Each row is a point on a landscape with many valleys, with its height.
A ball rolls from a point to the lowest of its 2 nearest points, and stops where none of them is lower. Distance is the straight distance between rows; heights are no part of it.
limep: [144 106 142 135 106 141 182 104 179 134 123 131 119  96 143 126 174 138
 145 161 102]  (h 583)
kave: [160 112 128 133 164  71 173 110 157 167  94 141 144 139 161  98 151 158
 174 148 112]  (h 551)
zaz: [152 141 122  98 131 133 119 165 173  83 133 136 125 142  92 185 150 148
 138 161 132]  (h 508)
mal: [109 154 184  75 120 112  72 152  94 114 136 154 131 156 107 151  64 132
 122 113 112]  (h 404)
telo: [109 161 143  96 125 156  75 162  65 111 158 144 121 164  87 139  86 126
 118  92 134]  (h 392)
vazi: [ 99 146 185 160 129 117 149  78  82 158 119 106 107 114 155  97  71  79
 112 103 114]  (h 701)
Leguk: [121 133 180 151 106 112 183  84 171 105 114 100 105  82 151 136  95  82
 111 147 103]  (h 715)
tev: [143  97 121 105 105 143 117 127 193  97 148 142 136 116 103 162 150 133
 122 143 114]  (h 501)
Nozu: [147  95 120 109 168  36 143 121 136 151  85 151 120 160 152  72 136 147
 140 153 138]  (h 517)
sutug: [102 151 157 143 174  70 183 147 111 124  99 110  41 145 135 104 120 115
 100 171 158]  (h 702)
labu: [109 151 130 110 104 192  89 165  54  77 150 129 113 137 100 120 121 109
  94  95 146]  (h 374)
patam: [120 116  80 197 146 134 135  70 207 149 120 149 133  83 104 197 109 148
 152 130 102]  (h 166)
mezu: [119 120 185  69  67 167 114 128 139  93 161 161 152  91 128 144  87 101
 126 102  96]  (h 595)
vot: [135 139 138 114 156  99 189 124  87 192 107 144 104 131 183  76 152 133
 157 123 136]  (h 598)
Tatut: [124  69  97 131 115 100  62 102 178  66 129 118 137 126  97 127 111 101
  76 140 139]  (h 59)
nozi: [129  80 105 110  76 180  95 138 124 109 153 146 176 114 124 109 139 125
 114  98 124]  (h 582)
zefov: [133 121  78 167 120 193 165 100 169 170 160 127 157  78 134 163 162 159
 145 110 105]  (h 202)
Nugu: [133 123 114 182 170  70 114  96 174 119  99 107  95 143  96 150 130 128
 137 168 135]  (h 130)
lag: [118  46 110 118  93 119  67 106 150  82 133 151 152 120 115  81 143 116
  89 142 115]  (h 93)
leme: [138 130 136  78 167  79  94 150 111 160 126 185 141 175 123 116 117 168
 167 126 114]  (h 780)
Valid: [146 130 128 132 131 127 179 119  94 186 110 127 158 117 198  85 144 127
 160  93 140]  (h 628)
ses: [153 140 163  53  87 169 132 166 141 102 141 166 156 114 129 158 143 149
 157 131 107]  (h 557)
kavon: [114 133 149 183 172  64 164  92 117 150  87  87  81 134 158 101 107  94
 126 141 142]  (h 627)
tulif: [158 121 113  54  88 125 118 197 137  73 122 152 157 129 137 124 179 154
 115 159 139]  (h 534)
Veti: [134  97  94 139 172 119  58 115 164 122 149 143 142 167  62 154 128 151
 144 129 123]  (h 821)
Voko: [102 130 155  74 139 103  68 162  78  71 133 167  97 152  92  96 108 132
  87 148 125]  (h 425)
gete: [112 209 159 121 146  83 152 177 106 124 102  93  99 157 138 181  78 125
 129 140 150]  (h 315)
San: [139 114 117 105 155  84  67 112 195  95 128 142 146 155  84 170 113 140
 138 156 120]  (h 824)
zov: [134 146 161 123  90 156 187 146 112 115 115  96 117  94 177 113 144  96
 115 131 148]  (h 619)
nure: [113 135  95 206 169 146 133  72 114 160 133 100  98 119 109 123 139 120
 144 126 140]  (h 675)
dosit: [129 122 101 203 173  91 146  78 127 166  94  85 111 130 141 114 127 106
 149 126 150]  (h 652)
mifeb: [126 115 114 149 158 157  92  88  91 174 150 137 159 148 117 105 125 138
 157  77 112]  (h 581)
gesu: [133 113 146 103 131 166 137 107 176 153 154 179 165 104 112 151 147 175
 179 127  60]  (h 238)
ruveb: [127  92  99 170 151  99  88 100 172  96 121  97 107 149  83 135 126 111
 103 145 148]  (h 94)
sofud: [118 139 150 123 134 104  82 104 175 126 131 144 119 135  76 196  90 143
 149 139  93]  (h 826)
dipa: [117 136 121 129 143 192 106  98 118 177 176 158 156 126  98 148 135 154
 171  87  85]  (h 566)
Pob: [124 164 165 124 112 124 125 118 111 123 123 112 138 131 147 157  54  90
 120  96 123]  (h 271)
Reda: [125 173  85 146 120 194 126 132 103 134 159  91 137 109 127 173 120  99
 129  82 157]  (h 224)
Gida: [135  93  71 145 128 199 101 131 162 153 179 135 181 124  99 154 152 155
 128  90 104]  (h 548)
sop: [127 107 112 183 138 102 130  74 214 114 113 121 101 106  92 182 113 119
 127 157 110]  (h 154)
disud: [113 121 126 135 118 205 160  95 165 162 173 162 132  70 111 155 167 154
 160 124  76]  (h 226)
kunof: [118 114 135  96 171  78 123 139  97 140 120 178  74 172 112  80 143 149
 120 157 136]  (h 756)
Nube: [130 101  76  86 101  79  96 181  88  84  97 162 157 145 157  68 155 134
 101 147 141]  (h 276)
fos: [101 152 187 154 116 108 140  80 158 123 126 115  96 104 116 171  67 110
 118 146  95]  (h 718)
kub: [165 117  89 124 106  97 128 169 149 109  84  84 174 135 169 140 132 111
 125 139 178]  (h 266)
vuki: [124 118  96 155 136 127 138 162  84 119 112 103  96 140 135  73 162 119
 101 130 181]  (h 185)
Pusom: [108 117 127 171 118 204 138  69  97 161 179 121 104  90 128  89 158 106
 113 106 121]  (h 714)
Duvov: [110 114  79 201 134 182 135  80 110 168 159  90 116 109 124 102 166 107
 113 108 147]  (h 696)
gol: [133 129 168 117 106 128 189 132 136 118 111 126  86 103 156 100 167 123
 124 160 126]  (h 600)
ren: [140 136 170 122 148  98 180  92 128 184 109 158 110 119 162  96 149 154
 171 141  95]  (h 570)
Mus: [142 152 161  46  95 139 102 173 140  66 136 151 140 127 113 172 110 130
 123 139 123]  (h 562)
Zita: [104 121 186 131 135  93 104  78 113 141 135 150 100 134 116  95  90 120
 125 124 101]  (h 603)
maz: [136 140 142  98  94 164 111 130 153 112 151 142 154 113 114 183  88 108
 138  98 111]  (h 599)
Kiro: [125 139 168 126 138 133 127  91 142 180 130 168 147 122 114 160 117 161
 188 120  78]  (h 248)
Soka: [115 170  89 175 144 164 143 140 108 116 132  57 103 112 127 165 131  91
 114 116 176]  (h 273)
mazor: [121 109 145  80  74 154  89 141 111  71 145 152 156 107 127 115  98  99
 102 111 114]  (h 591)
dade: [127 113 139 126  95  99 143 150 108  67  94 103 124 115 167  90 115  89
  84 139 159]  (h 397)
gira: [166 132  85 113 126 127 115 181 130 117 114 116 163 154 136 139 153 145
 139 123 166]  (h 187)
boz: [123 196 152 122 139  87 122 142  91 152 103 106 138 151 149 173  52 116
 152  97 132]  (h 289)
Vune: [151 114 117 166 142 125 176  91 171 170 106 129 149 100 156 129 162 158
 170 141  97]  (h 571)
puz: [144 164 104 151 144 139 156 132 118 156 107  98 142 122 156 148 145 116
 158 108 147]  (h 214)
garav: [136  94  82 160  92 135 131 157 118 128 109  95 150 130 151  81 172 115
 101 143 173]  (h 356)
viko: [128 122 125 127  90 205 150 116  90 156 169 129 141  96 149  93 163 123
 129  97 134]  (h 728)
zik: [166 116 109  99 155 112 110 150 171 130 130 152 175 158 107 143 156 181
 164 142 110]  (h 805)
Rovi: [112 124 123 135 104 169 100 149 105  55 143 104  94 131  90 116 128  99
  71 129 152]  (h 351)
Noro: [132  72 109 108  62 188 118 158 149 110 154 150 164 108 115  95 186 149
 101 145 117]  (h 565)
bugag: [117 131  76 179 137 178 141  72 179 172 160 155 152  65 117 192 115 153
 154  94  89]  (h 179)
Zub: [149 134  86 170 132 114 164 155 127 138  90  62 146 126 173 143 151  98
 135 129 190]  (h 309)
Nuga: [148 100 119  66  77 185 108 186 157  87 160 167 166 116 109 142 172 155
 124 138 122]  (h 550)
Bogur: [126  71  88 108 118  93  72 144 120  82 116 150 153 144 126  63 166 145
  90 160 132]  (h 170)
fadu: [ 94 173 186 154 128 146 188 123  92 121 133  88  73 103 140 116 116  89
  99 142 135]  (h 668)
vibi: [140  73 111 154 116 145 112 101 171 120 145 124 141 117 116 121 151 121
 121 130 127]  (h 491)
Saz: [158 104  72 144 112 175 152 168 137 177 140  97 201 125 143 116 188 174
 122 123 135]  (h 774)
demem: [ 73 168 182 175 129 137 128  80  89 156 150 101  91 117 115 144  61 103
 108 106 111]  (h 694)
pedip: [ 88 153 200  82 121 109  97 157  72 106 148 164  86 158 109 108  81 135
  96 136 113]  (h 413)
nosu: [120 125 182 147 144  58 139  76 140 140  97 119  98 128 144 110  91 109
 125 147 112]  (h 610)
kazu: [113 125 201 148 104 132 181  71 117 136 122 109 106  84 167  89 100  78
 118 121 107]  (h 708)
Tes: [139 175 146  71 143  88 124 171 111 139 119 152 123 171 130 157 109 152
 160 129 131]  (h 788)
gel: [ 94 150 227 117 109  70 143  94 159 107 128 124 103 121 131 148  63 125
 102 171  82]  (h 721)
zitin: [117 139 132  96 156  96  62 164 112  96 141 153  97 177  71 132 118 147
 116 150 143]  (h 441)
raken: [143 133  76 142  93 198 152 143 117 166 155  99 165 110 149 132 179 131
 130  99 150]  (h 748)
Poge: [124 119 101  94 102  78  93 172  88  59  90 120 146 139 163  91 110  99
  87 140 153]  (h 354)
vafu: [140 168 143 113 152  84 172 150 129 156  95 141 103 148 148 146 133 145
 167 147 130]  (h 796)
luz: [128  99 110 124 140 148  85 138 107 114 139 148 124 155  98  90 157 147
 122 124 134]  (h 487)
Vutov: [102 156 142 102 165  93 171 170  79 142 114 148  43 162 122  99 149 141
 114 156 158]  (h 731)
Gen: [119 123  95 169 109 167 123 133 129  94 139  77 102 116 106 136 146  96
  80 126 169]  (h 322)
gal: [128 167 159 110 149  70 164 164 103 119  88 108 107 145 168 132  77  99
 121 136 149]  (h 345)
nazo: [ 92 154 140 187 147 146 139  79 107 141 141  96  77 107 104 134 108 101
 113 123 126]  (h 688)
rugek: [ 97 166 201 142 133  96 175 141 112 107 124 105  68 136 139 113  89 106
  84 168 135]  (h 682)
noraz: [134 150 183 113 121 119 130 101 123 162 124 144 141 124 141 151  87 124
 159 106  93]  (h 258)
Beba: [139  68  90 172  98 135 139 110 159 156 121  98 166 120 145  81 175 129
 108 143 135]  (h 452)
mikob: [151 160  95 141 117 149 148 126 155 144 117 104 167 106 154 203 107 120
 168  99 133]  (h 167)
Kug: [112 134 150 107 172  61 112 117  99 187 120 177  92 177 121  99 116 166
 155 131 116]  (h 771)
giz: [141 145 104 112 151 112 147 171  94 129 105 127 111 159 148 108 144 134
 134 127 173]  (h 290)
Fer: [136 134  89 124 144 196 125 128 155 159 170 147 180 112 101 190 140 170
 173  89  90]  (h 558)
Gek: [138 156  68 162 111 175 128 128 158 131 142  94 159 105 138 216  97  84
 133  73 151]  (h 191)
Noko: [115 114 173 100 110 134  96 114  90 106 141 150 127 128 121  89  95 110
 111 109 111]  (h 597)
lali: [107 165 147 144 111 163 180 168  74  97 127  77  89 100 162 104 139  90
  87 132 169]  (h 644)
Siteb: [159 139 128  63 132 101 121 182 155  84 120 158 116 153 109 138 163 163
 130 172 139]  (h 518)
kisep: [139 125 115 164 150 134 138  80  94 191 120 118 157 125 162  92 121 124
 164  85 118]  (h 602)
ger: [174 110  85 117 138 140 139 159 153 164 123 124 208 141 141 137 162 185
 153 111 115]  (h 795)
zuv: [140 111 134  98 115  71 159 159 111 106  81 123 120 125 188  78 134 105
 111 153 158]  (h 439)
sitef: [140 112 120  78 142  54 131 142 100 126  88 161 128 150 173  75 113 132
 125 135 136]  (h 482)
Veses: [125  86  81 150 156 181  77 129 122 145 167 135 160 156  82 105 166 164
 123 104 124]  (h 522)
bebu: [135 149 116 126 163 137  93 152 108 123 129 132 100 167  86 148 138 148
 137 124 149]  (h 459)
pezib: [150 104  70 131 159 139  87 157 169 113 144 131 157 167  81 150 169 178
 134 141 129]  (h 813)

Where does a ball stop that starts at each point below?
tulif -> vuki
gete -> Tatut
Fer -> mikob
gal -> Tatut
sitef -> Tatut
zefov -> Tatut
pedip -> mikob
